Each row is a point on a landscape with many peaks, with its height.
From any point a climber steps to the highest of the 2 points nearest to it. It stops when none of these is higher. Distance is the straight distance between rows; heights are no part of it.
K193: [108 152 171 103 156 181 109 173 125 108 147 118 159 111 161 159 119  94
 114 125 114  80  61 158  59 116 158  95 118 187 182 160 107 108  96  98
 103 138 141 135  70]  h=52.9
K691: [147 100 166  95 107 167  96 149 210  73 114 122 153 101 180 188 136 129
 102 118  80 101  87 132  82 117 169 136 110 179 123 144  98 155 135 122
 155 124  93 110 104]  h=44.4
K937: [150 171 116  90  92 152 130  93  89  87 135 169 183  92 140 219 137 130
 141  99 159 172  73 175 118  63 199 103 165 160 141 160 215 127 114 122
  94 142  99 155 109]  h=21.3
K873: [124 125  71 132  85 136 129  89 147 131 105 155 144 142 117 134 114 137
 172 100 138 176 153 108 154 163 115 172 163  97  89 125 158 129 145 136
 121 119  93 140 182]  h=50.1
K316: [130 142 133 179 123 149 133  92 177 105 104 122 112 114 104 144 143 135
 125 125 112 143 136 122 155 142  97 131  98 101  81 149 104 144 138 137
 148 109  97 116 219]  h=35.6
K31: [130 111 119 144 156  86 137 206 109 141 145  84  87 135 137 114 153 161
  94 167 109 121 140 127 134 115 115 121  93 122 103  62 100 143 150 153
 143 139 144 109 110]  h=7.5
K373: [101 140 136 185 165 147 141 130 172 138 120 118 105  73 111  56  77  82
 114 156 157  67 185  91 167 128  79 106 131  82 136 169 114 147 125 101
 140 131 160 160 162]  h=9.7
K222: [128 178 100  89 115 114 141  69  69 150 144 165 144 183 116 140 124 133
 175  98 166 163  75 134 132 137 145 147 127 135 156 160 184  87 109 152
 101 125 147 158 186]  h=12.0
K777: [134 144 173 172 140  70 175 131  87 164 113 103 108 146  99 113 127 134
  92 203 130  93 149 105 169  96 129 122  88 103 153  54  74 126 131 153
  83  98 166  99 127]  h=37.3
K329: [119 128 101 111 136 137  95 103  42 128 144 155 154 144 135 144 158 151
 169 133 134 167  72 166 139 109 137  83 128 114  93 126 127 153 146 110
 127 153 143 135 154]  h=53.6
K729: [180 111 128 106 120  75 128 156 121 132 139  91  96 153 156  92 170 194
 121 109 101 134 145 111 131 175 142 137  58 151  96  97 120 113 123 172
 187 121 116 108 181]  h=3.5
K648: [151  89 148 141 121 109 117 133 193 131  92  98  95 108 132  67 149 118
  86 127  83  99 138  98 138 155 104 190 109 129 105 137  79 118 143 146
 186  94 104 100 183]  h=46.0
K764: [130 147 168 181 129 120 159 127 165 142 115 107 109 121  93 112 141 116
 113 167  97 105 161  83 150 123  98 161  88 120 149 102  86  96 105 134
 126  69 115  96 152]  h=41.2
K342: [147 168 129 123 126 151 120 122  86 111 165 126 128 138 130 170 151 157
 167 108 113 151  78 165 111 133 143  89  81 165 115 170 153 112 132 137
 157 150 124 116 168]  h=21.9
K535: [124 177 136 126 161 157 127 142  55 123 183 124 137 138 126 168 151 132
 162 122 132 150  69 180  96 109 121  69  99 154 138 161 149 106 121 105
 128 155 138 140 119]  h=21.0
K650: [135  93 157 168 133 117 140 129 210 131  89 133 135  95 134  65  88 101
  76 174 137  61 170  89 172 117  84 156 147  72 153 124  86 157 131 124
 126 122 147 142 154]  h=50.6
K93: [133 148 158 140  95 172  92  92 225  73  98 147 162 110 142 176 121 133
 121 103  82 125 116 125 113 159 164 154  86 156 118 166 115 136 113 128
 157 100  94 114 174]  h=39.6
K717: [ 69 118 124 107 143 148  87  86 120 149 125 144 127  95 120  63  69  66
 151 102 134 128 128 123 114 160 114  95 156 116 145 161 152 147 117  78
  96  99 169 143  65]  h=55.8
K92: [112 122 130 128 140  84 131 153 118 176 124 109 117 150 116  65 129 115
 120 139  92  95 163 110 123 162 138 171 123 118 160 100  96  72 139 147
 160  93 131 103 125]  h=47.0
K725: [126 104 121 140 143  90 139 177 151 165 103 104 102 149 104  69 124 139
 106 137 127 103 185 125 156 145 112 167 154 111 129 107 104  87 153 140
 164 127 123 125 120]  h=45.1
K236: [125 235 144 102 120 146 122 106 140  78 158 135 147 104 100 177  95 146
 148  96 131 122  98 168 119 157 166 138  79 183 163 202 200  75  60  99
 137 141 109 133 134]  h=14.8
K426: [145  76  64  88 113  92 108 117 104 138  95 158 137 151 142  92 118 167
 145 120 151 164 116 144 143 137 149 159 194 104  67 111 145 174 173 124
 144 161 137 152 127]  h=50.3
K199: [ 87  99 136 102 140 117 111  53  92 160 102 165 129 106 104  40  46  99
 129 119 134 145 146 103 167 156 133  89 136  78 130 144 137 170 104 110
  97 115 171 154 169]  h=31.8
K617: [111 118 132 176 148 118 140 211 185 161 118  79 113 120 115  90 119 116
  90 169 147  80 185 100 127 113  77 142 143 115 141 127  97 109 133 109
 152 124 133 107  55]  h=8.8
K91: [152  70 125 146 118 122 123 197 222 137 126 104 128 123 141  79 124 117
  97 123 161 108 186 137 112 147  99 202 184 126 117 121 108 111 150 119
 176 130 110 127  99]  h=8.9
K630: [125 136 142 122 144  73 136 161  65 149 176 103 114 170 147 112 157 159
 108 133  92 124  94 137 107 141 152 123  76 148 169  87 111 100 119 159
 124 127 147 115 178]  h=34.3
K780: [118 153 161 154 144  65 146 154  64 166 146  95 101 162 115  98 143 139
 102 166  98 111 118 132 150 122 134 123  76 114 167  72  86 100 120 162
 108  97 160 102 166]  h=35.7
K311: [142 119 168 164 153 127 138 150 119 131 125 109 104 124 128 163 148 140
  94 202 122 115 104 121 139  77 121  85  94 122 116  85  73 165 134 120
  87 122 149 109 101]  h=28.5
K866: [135 172 113 132 132 131 154 147  77 146 177 105 111 164  95 171 153 155
 178 111 136 150 162 150 119 124 115 102 108 147 118 124 165  96 140 151
 135 152 120 124 127]  h=24.9
K923: [120  92 139 152 150 118 123 182 208 150 104 108 125 104 125  60 106  92
  85 157 150  87 183 129 141 132  79 163 178  99 130 142  99 116 138 110
 158 131 139 125  99]  h=9.2
K26: [144 125 131 130  90 125 120 116 204 128  98 122 119 140 127 111 130 131
 123 106  97 126 170  89 125 175 117 204 112 141 113 146 108  98 128 151
 185  96  86 108 176]  h=43.8
K479: [132 128 177 162 140 143 138  68 129 118 111 161 124 126 126 150 152 109
 110 143  98 133  86 123 159 103 140 117 108 108 133 105  75 148 103 129
  68  89 132 129 186]  h=25.3
K635: [151 115 163 151 143 141 156  73 156 106  92 196 132 130 133 186 161 119
  81 168 113 149  99 123 161  69 139 119 128 119 126  71  70 165 108 110
  50  85 133 122 154]  h=26.1
K48: [161  91 101  66  90 111 104 119 107 109 133 130 124 138 170 147 164 148
 124 108 129 121 108 135 106 127 188 143 142 144 114 112 155 136 157 161
 161 164  92 130 120]  h=4.7
K656: [112 112  98 119 138 119 114  95  89 149 108 146 130 132 108  86  92 122
 157 118 133 155 134 138 163 156 103 111 160  84 103 133 134 149 149 120
 114 133 151 136 128]  h=54.4
K310: [107 120 118 179 158 144 158 103 125 115 117 144 114 101 103 115  95 112
 142 151 159 146 169 126 186 119  81  81 157  64  90 135 131 176 121 109
 107 142 138 161 155]  h=33.4
K752: [126  96 139 107  98 155  78 100 145 112 107 149 142 122 163 128 143 117
 120 106  96 129  64 132 100 154 161 139 118 141 107 146 100 151 155 126
 155 121  95 118 167]  h=69.1
K570: [138 116 152 142 102 116 165 177 214 124 112  89 145 128 120 127 142 124
  92 159 104  95 199  58 103 111 101 208 120 139 150 106  89  87 112 147
 151  82 104  93  94]  h=7.8
K443: [101 151 110 120 107 133 109  80 140 159 127 158 150 140 109  79 100  86
 164 101 117 125 145  99 131 172 134 167 134 113 167 131 141  89 107 128
 103  80 136 143 140]  h=30.5
K882: [ 95 105 109 168 161 165 114 133 160 130 134 127 126 100 124 117  82 108
 133 145 174 150 155 129 143 122  72  80 180  91 100 168 134 176 121  87
 117 146 147 147  75]  h=52.0
K154: [117  76 141 107 132 138 126  88  98 100 107 186 179 134 158 171 132 141
 126 141 128 194 102 124 121  85 152  93 187 123 133  89 100 182 111 101
  67 117 148 145  67]  h=52.2
K386: [142 122 144 175 153 129 137 195 170 133 121  78  69  91 111  98 144 128
  97 153 130 100 159 136 150 134  69 124 118 115  88 156 107 137 144 124
 181 139 123 109 140]  h=45.6
K653: [130 171  90 108 136 124 128  88  56 156 148 150 133 173 112 131 141 138
 195 110 149 162  90 155 135 147 117 110 111 112 120 152 158 103 133 137
 131 132 140 131 195]  h=11.6
K598: [115 150 150 175 148 126 150 165 156 153 110  85  77 101  96 102 130 114
 105 164 121  82 165 102 155 114  74 128  98 107 131 132  94 115 131 126
 147 111 121 112 141]  h=43.6
K902: [143 101 155 134 101 164  94 131 231  60  89 122 141 102 158 170 122 134
  98 114  90 122 108 110 104 146 144 155  99 165  84 157  93 161 144 121
 154 112  80  98 149]  h=41.9
K351: [149  97 139  62  85 117 105 124  99 108 148 130 165 141 173 177 163 132
  90 105 121 105  86 140  92 106 208 128 138 157 170 121 176 125 128 162
 129 169  97 127  96]  h=5.2
K912: [158 155 105 118  94 143 149 103  96 100 149 143 147 144 119 229 162 158
 176 120 138 168 149 143 141  91 154 109 142 139 122 117 176 126 140 151
 116 152  77 125 122]  h=23.1
K47: [ 98 138 125 109 142 174 122 124 131 122 142 143 155 124 143 141  97  93
 162 123 140 135 124 122  90 119 131  94 161 140 145 136 138 132 112  96
  77 121 145 134  17]  h=56.6
K861: [100  76 129 135 133  99 137  79 135 145  95 158 133  98  99  40  36 114
 112 126 149 145 187  83 187 148 122 108 155  60 117 135 131 196 114 125
 109 122 159 162 197]  h=32.3
K743: [128 103 136  81 122 118 122 163  73 103 170 127 160 139 179 200 167 141
  91 136 127 111  99 150  85  89 195  86 132 155 175  90 156 131 115 153
 103 189 122 139  73]  h=5.8
K367: [112 117  95  98 134 119 104 152  99 155 142 123 108 135 146  86 110 117
 154  98 148  86 141 145  93 153 121 125 179 146 131 127 153 116 164 109
 146 157 151 140  34]  h=55.7
K326: [151  85 138 148 127 133 127 139 144 111 109 107 104 126 131 145 155 152
  99 146 105 129 113 124 135 115  97 138 108 118  79 114  88 162 162 147
 150 144 113 116 164]  h=2.8
K24: [134 148 141  78  93 100 115 141  97 127 163 102 131 146 161 115 154 141
 107  86 122  94 112 122  89 159 179 136  98 180 183 143 177  76 101 158
 157 150 119 125 128]  h=18.5
K264: [153 140 122  91  94 132 157 100  88  91 142 161 170 133 135 221 162 137
 148 125 156 164 120 151 128  57 177  96 174 144 144 114 181 131 105 147
  78 149  95 143  79]  h=22.2
K40: [ 95  95  96 109 153 121  95 112  98 160 104 140 110 102 118  46  73 108
 149 103 154 119 127 152 142 169 105 104 173  91  91 159 145 152 148  92
 146 148 168 140  95]  h=55.9
K240: [101 178 183 166 171 118 140 146  80 144 150 104 117 135 126 111 129  97
 118 142 108 104  98 141 117 116 124  95 105 151 184 126  97  76 104 123
  88  98 160 129 117]  h=31.5
K969: [132 130 116 136 128 138 137  68  77  95 112 187 173 135 128 187 159 145
 165 141 128 215 105 137 164  85 141  96 161 117  94  99 118 162 122 109
  81 124 120 139 166]  h=48.2
K657: [142 138 121  69 132  98 110 130  47 140 159 115 123 163 167 123 141 142
 117 100 131 107  50 137  84 150 181 130 107 172 178 146 172  92 119 153
 142 169 144 146 144]  h=19.3
K525: [182  85 119 125 127  83 135 167 153 124 120  81  73 126 140 108 165 179
  92 135 100 133 134 127 146 145 114 159  86 128  69  90  89 147 152 162
 179 134 114 108 173]  h=3.2
K421: [125 128 121  76 101 145 105  99 100 108 134 152 167 129 169 149 125 105
 140  87 133 109  48 140  79 126 180 141 136 153 162 163 160 126 133 126
 114 140 124 145 110]  h=56.1
K462: [ 88 110  86 111 118 152  91  96 106 123 118 158 143  95 145 112 104  83
 170 106 148 154 100 128 113 137 121  99 162 116  91 157 158 174 153  75
 117 133 140 146  97]  h=59.4
K554: [ 61  97  94 109 127 146  90  88 120 123 127 153 128  69 128  82  50  69
 146  98 171 166 128  93 109 152 126 101 154 122  98 171 173 175 123  64
 103 106 167 155  91]  h=57.4
K318: [ 86 119  95 126 141 165  76 104 118 133 107 135 110  69 138  63  98  71
 140 103 143 117 101 138 125 164 114  91 158  97  89 176 141 168 150  86
 141 149 150 152 126]  h=57.3
K415: [127 133 136 177 145  90 175 235 175 151 123  62  99 114 106 106 155 139
  87 175 139  99 191  80 128 102  70 152 103 121 133 102 105 102 135 129
 160  96 136  86  88]  h=8.3
K894: [160  45 131 138 118 110 119 181 189 120 108 107 128 125 168 119 135 136
  63 163 136 107 145 115 122 109 103 187 165 115 122  82  74 161 152 145
 140 140 116 106  93]  h=6.6
K855: [137 159 171 191 131  97 179 115 144 155  92 114 111 124  81 115 127 107
  94 204 123  88 172  76 168  93 103 144 104 101 162  75  79 108 117 123
  88  72 145 104 130]  h=39.1
K788: [139 104 127 150 108 133 149 201 234 121 126  95 137 124 131 138 130 128
 105 140 142 108 201  99 102 127  92 195 155 130 144 134 109 106 128 140
 162 119 102 113  77]  h=8.4
K621: [148 143 111 111 123 142 122  85  50 103 138 174 182 141 132 194 161 161
 164 121 133 195  45 166 140  84 155  85 138 136 123 127 139 143 124 114
 116 138 121 147 186]  h=50.7
K341: [138 183 115  84  93 109 150  72  78 116 140 150 154 147 121 163 117 125
 142  83 160 147  63 133 125 123 172 154 136 155 191 180 214  81  88 151
  89 138 125 170 141]  h=12.5
K180: [113 153 116  96 127 156 120 107 102 132 157 151 153 129 131 145 111  98
 183  93 143 129  97 141  95 122 137 119 151 145 146 152 163 115 129 113
 106 133 140 138  78]  h=53.8
K542: [124 168 134 141 138 122 145 131  76 158 155 112 114 161 104 131 134 128
 156 128 118 137 140 141 132 125 123 123 111 123 145 110 124  88 120 142
 109 119 121 113 146]  h=25.9
K238: [179  80 121  82  98  58 116 149 116 131 152 103 111 150 180 125 192 185
 108 112  98 129 141  99 124 165 184 144  79 156 129  79 156 117 102 193
 171 142 102 120 166]  h=3.8
K573: [119 106 121 130 169 111 133 193  77 125 169 100 112 147 155 162 163 169
 110 189 114 141 118 139 112  89 130  87  92 127 116  66 103 160 151 141
 123 173 157 118  90]  h=6.9
K680: [158  81 142 149 109  92 150 196 195 131 110  86 133 132 132 116 148 151
  59 172 125  88 168  71 115 109  96 204 121 129 140  70  81 130 138 154
 138 102 111  91  92]  h=7.2
K42: [141 195 128  89  86 139 128  83 120  79 144 137 154 100 115 199 121 122
 139  90 151 151  87 183 120  93 186 121 122 158 145 187 231 101 100 137
 116 148  88 134 102]  h=20.5
K350: [136 101 173 168 118 156 139 108 224 107  79 136 131  87 117 146 143  98
  71 167 103 102 115  85 127 110 114 160 103 120 133 122  69 158 117 121
  97  81 106 120 139]  h=45.4
K156: [114 106 120 103 145 132 121 172  68 121 176 120 144 154 170 177 163 160
 125 153 132 119 117 152  92  87 164  76 135 139 136  73 122 162 147 144
 108 181 145 140  59]  h=6.4
K499: [130 110 149  89 120 147 116  78  97 108 121 186 192 150 168 152 121 114
 133 101 114 150  52 128 104 122 185 140 153 130 170 127 120 136 119 117
  78 117 132 137 136]  h=60.1
K388: [151  79 110 154 102 116 121 130 166 129  93 135 125 140 122 115 126 146
 108 132 141 152 153 137 174 145  89 170 174  77  82 103 117 160 160 143
 131 137 103 127 192]  h=54.2
K468: [ 90 149 113 122 128 175  98 138 166 130 132 124 119 104 127 113 117  88
 166 111 128 106 128 123  91 159 113 120 146 138 129 169 148 122 133  98
 135 127 121 137  63]  h=60.7
K539: [118 195 100  99  91 153 140 102 106 106 163 146 141  95 122 191 125 116
 199  86 174 146 117 160 118  97 141 113 134 140 127 174 227 116 129 112
 114 152 108 148  89]  h=19.6
K547: [148 139 125 169 151  61 176 242 135 144 136  62  79 115 110  93 158 177
  83 183 130 111 170 111 147 115  88 122  77 118 115  72 107 131 148 142
 153 108 140  98 109]  h=7.9
K964: [135  86 121  88 109 115  80 103 151 142  98 146 125 148 155  67 127 109
 119 111 103 100 117 111 107 176 160 189 150 130 135 116  86 113 151 151
 145 113 118 125 141]  h=57.0
K5: [ 82 139 145 141 155  80 124 161  81 175 141  96 123 145 135  63 124  96
 113 141 101  79 149 129 108 143 132 122 119 133 177 101  90  76 131 133
 132 105 157 100  86]  h=49.6
K739: [147  98 178  88 147 156  93 159 140  86 135 122 161 110 193 176 138 140
  76 108  81 107  55 163  69 105 173 117  73 182 145 141  85 146 118 130
 150 122 115 114 123]  h=47.1
K168: [ 90 136 143 135 176  99 107 147  86 182 121 112  93 111 120  42  96 101
 125 138 111  73 149 137 125 153 114  94 146 107 154 137 106 104 146 116
 146 130 174 117  79]  h=51.9
K758: [169 114 151 154 146 131 164 114 125 111 112 144 125 142 121 202 166 155
 105 188 116 151 107 135 149  55 128 113 120 119 111  58  73 163 129 122
  68 115 125 121 118]  h=27.2
K901: [107 122 147 122 152 119 130 129  88 144 149 134 147 170 148 126 115 124
 140 136 121 120 145 129 101 117 138 113 156 149 175  83 118 116 117 131
  82 121 154 124  46]  h=50.2
K137: [126 133 133 181 145 135 153 104 124 132 111 131 100 124  92 140 132 136
 136 154 125 143 151 132 189 113  86 104 118  78  93 123 102 156 140 138
 119 124 123 128 185]  h=34.2
K984: [124 105 155 117 138 134 159  65 116 116 129 203 160 136 140 148 105 116
 124 130 136 216 146 114 136 106 151 108 172 135 152  81 118 161  82  94
  36 105 141 143  79]  h=49.2
K447: [116  92 132 164 135 113 157 110 157 116 102 163 143  95 103  79  68 127
 114 145 179 136 196 120 201 120  81 100 162  52  98 127 137 198 116 116
 111 142 167 156 192]  h=32.7
K345: [146  92 141  98 104 148  98  75 120 100 106 180 177 152 181 160 137 140
 124 103 111 148  41 136 114 137 188 138 130 133 127 140 106 153 145 137
 119 130 108 126 201]  h=64.4
K294: [176 192 118 104  99 131 114  98  97  89 146 126 152 141 135 210 149 172
 167 106 136 179  99 170 133 105 160  90  81 164  97 180 187 123 128 141
 168 168 102 120 177]  h=23.0
K835: [145  87 134 163 107 101 154 107 147 120  78 144 120 132 110 117 110 136
 100 159 135 127 158 120 197 106  82 161 150  54 101  96  86 184 144 157
 100 128 140 133 205]  h=56.5
K514: [ 83 134 105 135 160 168 118 129 122 135 138 128 131 102 121 118  85 100
 174 129 157 149 142 124 107 128  82  57 166 123 120 166 159 151 123  76
 103 137 166 143  23]  h=53.9
K806: [130 117 126 144 156 155 110 184 146 115 124  84  83  93 133 128 145 128
 115 145 130 119 119 147 117 126  95 102 119 137  92 157 106 148 150 116
 163 158 112 117 102]  h=47.6
K228: [137 173  73 139 124 137 137 103  85 159 130 141  95 162  90 152 149 158
 195 106 148 175 139 161 149 155 104 120 110 118  84 141 174 113 152 131
 159 136 116 132 194]  h=11.1
K80: [125 154 103  93  96 111 132  96 122 153 135 142 136 172 113 118 122 118
 168  91 141 123 150 100 127 150 152 175 138 124 171 125 167  73 123 168
 121 104 119 131 146]  h=29.4
K517: [119 151 150 164 117 157 112  70 191 100 113 147 135 118 107 147 129 116
 125 113  84 139 109 119 138 151 137 147  73 136 117 141 110 122  96 127
 130  82 101 118 209]  h=37.5
K424: [108  85  88 130 137 129 125 115 126 120 116 143 146 115 109 107  73 113
 144 117 165 179 163 124 148 134  81 106 188  93  92 137 161 173 128  95
 102 136 145 140  94]  h=52.7
K14: [ 95 151 108 184 157 153 137 149 186 146 126 114 104  96  84  80 103  90
 115 132 153 105 199 117 169 153  66 120 146  79 121 164 141 117 124 114
 153 127 126 147 149]  h=10.0
K207: [177  59 103  72  83  72 111 148 130 128 138  97 112 129 169 132 182 168
  99 107 120 107 154 127 112 161 204 152 132 158 107  83 169 131 141 177
 164 182  91 132 119]  h=4.2
K366: [112 174  69 120 102 155 145  97 109 130 144 155 131 114 102 157 115 121
 210  92 166 172 146 130 131 121 122 123 139 111  99 150 203 130 138 113
 117 136 124 151 123]  h=19.0
K874: [115 162 180 152 165 152 142 149 115 133 138 113 102 114 129 136 146 112
 119 174 119 113  97 145 123  84 114  64  98 139 140 126  81 123 102 109
 101 114 150 113  98]  h=30.0
K599: [127 161 124 102 158 126 112 134  36 136 167 116 139 147 147 133 130 121
 136 106 124 123  37 163  87 137 138 103 116 156 158 178 161 102 126 117
 124 161 155 149 124]  h=20.2
K757: [ 82 115 114 108 121 120  98  54 123 167 109 167 147 131 105  45  67  74
 139  97 121 138 142  94 153 177 133 134 137  92 145 135 139 130 100 113
  86  74 157 148 172]  h=31.3
K980: [117 169 102 142 133 166 146  96  94 112 152 170 150 122 100 188 138 126
 197 116 158 183 119 142 123 104 125  81 151 128 106 144 166 137 118  95
  89 136 130 146 105]  h=18.4
K155: [171 119 165 135 108 146 171 155 220  86 116 114 135 128 130 207 149 150
 107 146 110 122 142  94 111  73 142 155 101 178 129  91  92 140 107 136
 112  96  87 100 101]  h=39.5
K11: [141 122  63  75 136  96  96 102  29 149 144 163 134 149 154 112 155 158
 170 116 148 160  68 172 118 116 154 116 140 129  97 132 156 155 155 128
 156 166 164 145 137]  h=50.9
K458: [ 81 122 162 125 160 132 101 101  84 173 127 136 129 115 129  52  81  88
 131 127 116 110 120 137 130 145 116  92 149 112 177 132 114 126 127 110
 115 104 180 138  87]  h=54.0
K724: [188 111 161 120 128 125 155 165 140  88 141 122 143 125 149 219 175 180
  97 154  93 142  95 126 121  60 146  98  52 164 108  73  95 156 127 141
 116 124 118 101 130]  h=35.1
K649: [158 107 165 182 136  84 167 151 172 155  92 125 112 105  97  66 102 123
  84 186 156  46 178  92 188 106  89 168 124  76 142 105  87 156 155 130
 143 129 163 121 181]  h=52.4
K307: [126 119 173  91 158 156 110 155 102 111 145 123 165 125 177 154 128 122
  73 116  86  97  36 158  72 120 181 115 102 184 184 147  94 115 107 114
 115 137 135 143 121]  h=49.7
K619: [ 93 120 125 123 159 120 111 152  77 160 153 114 114 145 135  97  96 120
 135 142 131 106 152 146  99 139 122  81 156 138 151  88 129 135 139 120
 123 150 173 124  27]  h=53.0
K746: [174 104 177 156 123 156 145 126 212  93  83 136 127 104 130 190 152 133
  62 159 105 116  97  99 116  75 135 135  80 167 113  98  66 163 117 113
 104  83 109  98 122]  h=42.5
K954: [112 189 137 188 149 176 167 134 175 111 140 109  92 117  73 169 141 132
 168 136 130 147 180 126 142 124  79 116 113 138 107 148 133 112  93 121
 120 107 106 125 128]  h=17.1
K333: [143 177 123  95 117  96 118 147  97 141 174  90 102 147 133 104 154 160
 140  85 122 109 144 120 108 178 153 136  74 171 147 160 176  66 106 152
 189 130 132 105 149]  h=17.7
K704: [ 85 155 152 114 147 186  83 151 141 119 147 121 125  94 147 116 120  80
 136 115 111  91  84 143  76 142 140 110 116 161 151 181 110 118 123  96
 142 131 129 130  74]  h=56.8
K471: [155  45 102 115 142 108 113 181 154 107 123 105 121 135 165 108 148 157
  89 150 134 121 141 143 121 134 127 163 173 121  88  92  91 170 172 144
 147 170 121 135  98]  h=6.2
K200: [117 195 107 172 148 201 161 118 148 113 148 135 122 116  89 204 138 126
 191 128 147 169 153 146 129 111 100  84 129 138  95 157 155 132 108 107
 117 134 101 139 100]  h=17.8
K57: [ 84 193 117 186 140 169 150 138 177 139 137 104  97 111  55 119 120 104
 160 121 117 124 205 115 146 159  74 154 102 128 122 158 138  74  98 115
 155  97 113 123 146]  h=16.3
K344: [138 226 140 120 109 134 121 108 141  93 158 115 125 135 103 156 126 147
 177  82 126 140 125 153 127 165 131 121  71 162 133 198 189  77  92 113
 164 132 114 109 165]  h=15.8
K523: [164 195 118  88  90 102 110 102 117 113 143 112 114 163 128 145 146 152
 158  81 139 144 136 142 126 161 156 141  69 163 127 189 198  75 110 149
 186 139 116 113 172]  h=16.7
K948: [133  92  94 155  76 141 132  99 205 120  94 143 146 133 119 125 115 142
 124 105 141 161 166  95 158 174 112 200 159  97  92 120 134 126 154 148
 128 110  90 132 211]  h=52.1
K418: [130 119 136 108 133 132  72 128 128 130 137 115 107 122 157  90 152 107
 119 113 104 109  75 147  99 163 147 127 102 151 120 163  97 127 143 123
 176 132 111 117 146]  h=64.3
K549: [116 230 151 105 129 171 157 115 129  99 154 148 140 103 104 169 106 116
 149 104 138 125  86 161  99 132 158 131 130 180 186 176 182  70  70 107
  93 141 128 159  92]  h=13.8
K203: [160 180 113 110  88 138 154 118  97 114 169 111 123 147 108 206 158 172
 177 103 147 168 164 158 145 116 131 101  96 146 106 151 192 105 129 153
 154 162  96 110 145]  h=24.1
K94: [131  72  92 105  95 124 110 110 102 112 101 155 165 142 156 133 118 133
 136 114 135 167 120 112 132 134 133 145 186 103  92 102 123 181 170 130
 121 146 123 135 109]  h=52.5
K67: [ 96  96 135 159 155 137 127 142 203 150 115 128 128  84 116  34  63  86
  91 144 148  76 195 116 154 145  86 123 171  85 157 157 123 149 126 102
 152 140 169 150 116]  h=9.5
K958: [154  85 158 121 125 139 156 167 165  89 130 113 133 139 157 217 159 159
  92 166 108 117 114 110 100  69 161 119 104 164 134  74  90 146 125 154
 100 126  94 110  82]  h=37.1
K115: [121 121  67 108 125 152 109 148 147 144 123 125 120 106 130  90  99  95
 161  91 160 113 139 134 108 156 113 147 187 134 103 156 166 138 163  93
 157 150 132 150  67]  h=57.7
K66: [137 156  89 157 134 133 141 126 124 159 118 120  80 146  79 119 128 154
 155 107 131 150 172 149 178 165  83 133 119 103  83 141 145  93 153 142
 174 130 109 130 204]  h=10.7
K148: [127 118 118  90 123 114  93 133 105 151 145 121 113 154 150  79 145 121
 140 110 115 102 113 133  88 166 158 153 131 151 136 118 122 103 142 151
 162 137 121 128 138]  h=60.4
K448: [112 157 171 133 162 106 137 159  60 146 160  97 127 156 142  99 133 117
 104 129  88 107  70 137  88 150 138 126  86 163 190 142 106  70 104 130
 117 125 149 124 151]  h=32.8
K963: [140 162 111  99  93  90 143 133  76 158 161 111 121 181 113 145 151 158
 143 102 132 121 168 121 124 141 159 139 118 139 165 109 181  70 114 180
 139 132 111 124 154]  h=28.2
K618: [141 102  99 128 107 113 139 144 186 156 108 118 114 146 108  87 134 144
 123 110 127 124 186 114 150 170 113 199 155 117 114 129 120  96 151 152
 173 116 101 124 167]  h=43.7
K775: [155  88 142 177 134  96 157 162 163 142  96 115 111 139  88 101 125 150
  78 168 147 107 173 135 193 106  76 167 135  73 107  88  97 146 158 150
 132 134 142 118 171]  h=54.3
K225: [143  95 157 165 112 124 137 135 212 126  86 108 120  97 111  99 124  99
  73 168 112  90 146  81 148 118  89 181 116 103 131 123  72 138 138 133
 149 101 120 110 157]  h=48.3
K25: [127  62 124 109 121 131 117  92  95  97 107 166 176 155 162 166 135 151
 126 146 110 176  97 128 130  96 156 127 167 100 114  84  93 187 152 131
  95 137 127 132 122]  h=56.2
K556: [132 202 150 103 123 132 161 102  91 117 145 143 150 155 104 163 119 132
 128 104 122 124  82 134 112 129 174 157 132 171 200 147 161  54  73 134
  87 140 132 166 129]  h=13.1
K260: [123  89  57  62 116  84 101  83  54 159  99 173 143 149 162  78 118 148
 178  99 160 161  82 144 126 138 158 133 172 114  79 125 166 154 160 114
 145 147 165 150 130]  h=49.0
K586: [113 117 114 155 165 166 119 181 134 136 131  95  97 105 131 124 116 115
 131 161 158 114 132 153 131 112  72  71 162 117  99 161 105 163 146  97
 144 171 139 132  51]  h=50.0
K931: [110 120 154 140 133 127 151  89 125 143 130 168 146 152 128 124 104 108
 141 125 130 157 163 108 132 122 131 127 170 134 169  75 108 129  85 117
  57  98 152 134  62]  h=47.9
K553: [119 161 121 143 129  90 160 174  94 175 157 104 103 173 102 118 146 157
 147 118 114 119 195 118 131 146 130 140 102 140 150  93 132  55 123 158
 145 102 125 113 142]  h=27.0
K511: [103 154  89 167 141 163 122 119 159 135 119 118  97 110  84 112 117 115
 151 111 137 137 168 130 151 164  77 132 135  97  91 169 146 125 136 123
 143 133 115 140 173]  h=10.4

Where does a climber stop that starts at each point below?
K618 => K462
K724 => K835
K236 => K468
K954 => K468
K553 => K468
K67 => K468

Call two points neighbours if one is among the 2 nearest of the other. Go from one point of each pair to the other, from neighbour to neighbour, staying as high as possible. Name the lowest point that can't be avoided.
K462 / K47 => K882
K468 / K25 => K931
K752 / K835 => K618
K25 / K329 => K260
K47 / K752 => K180
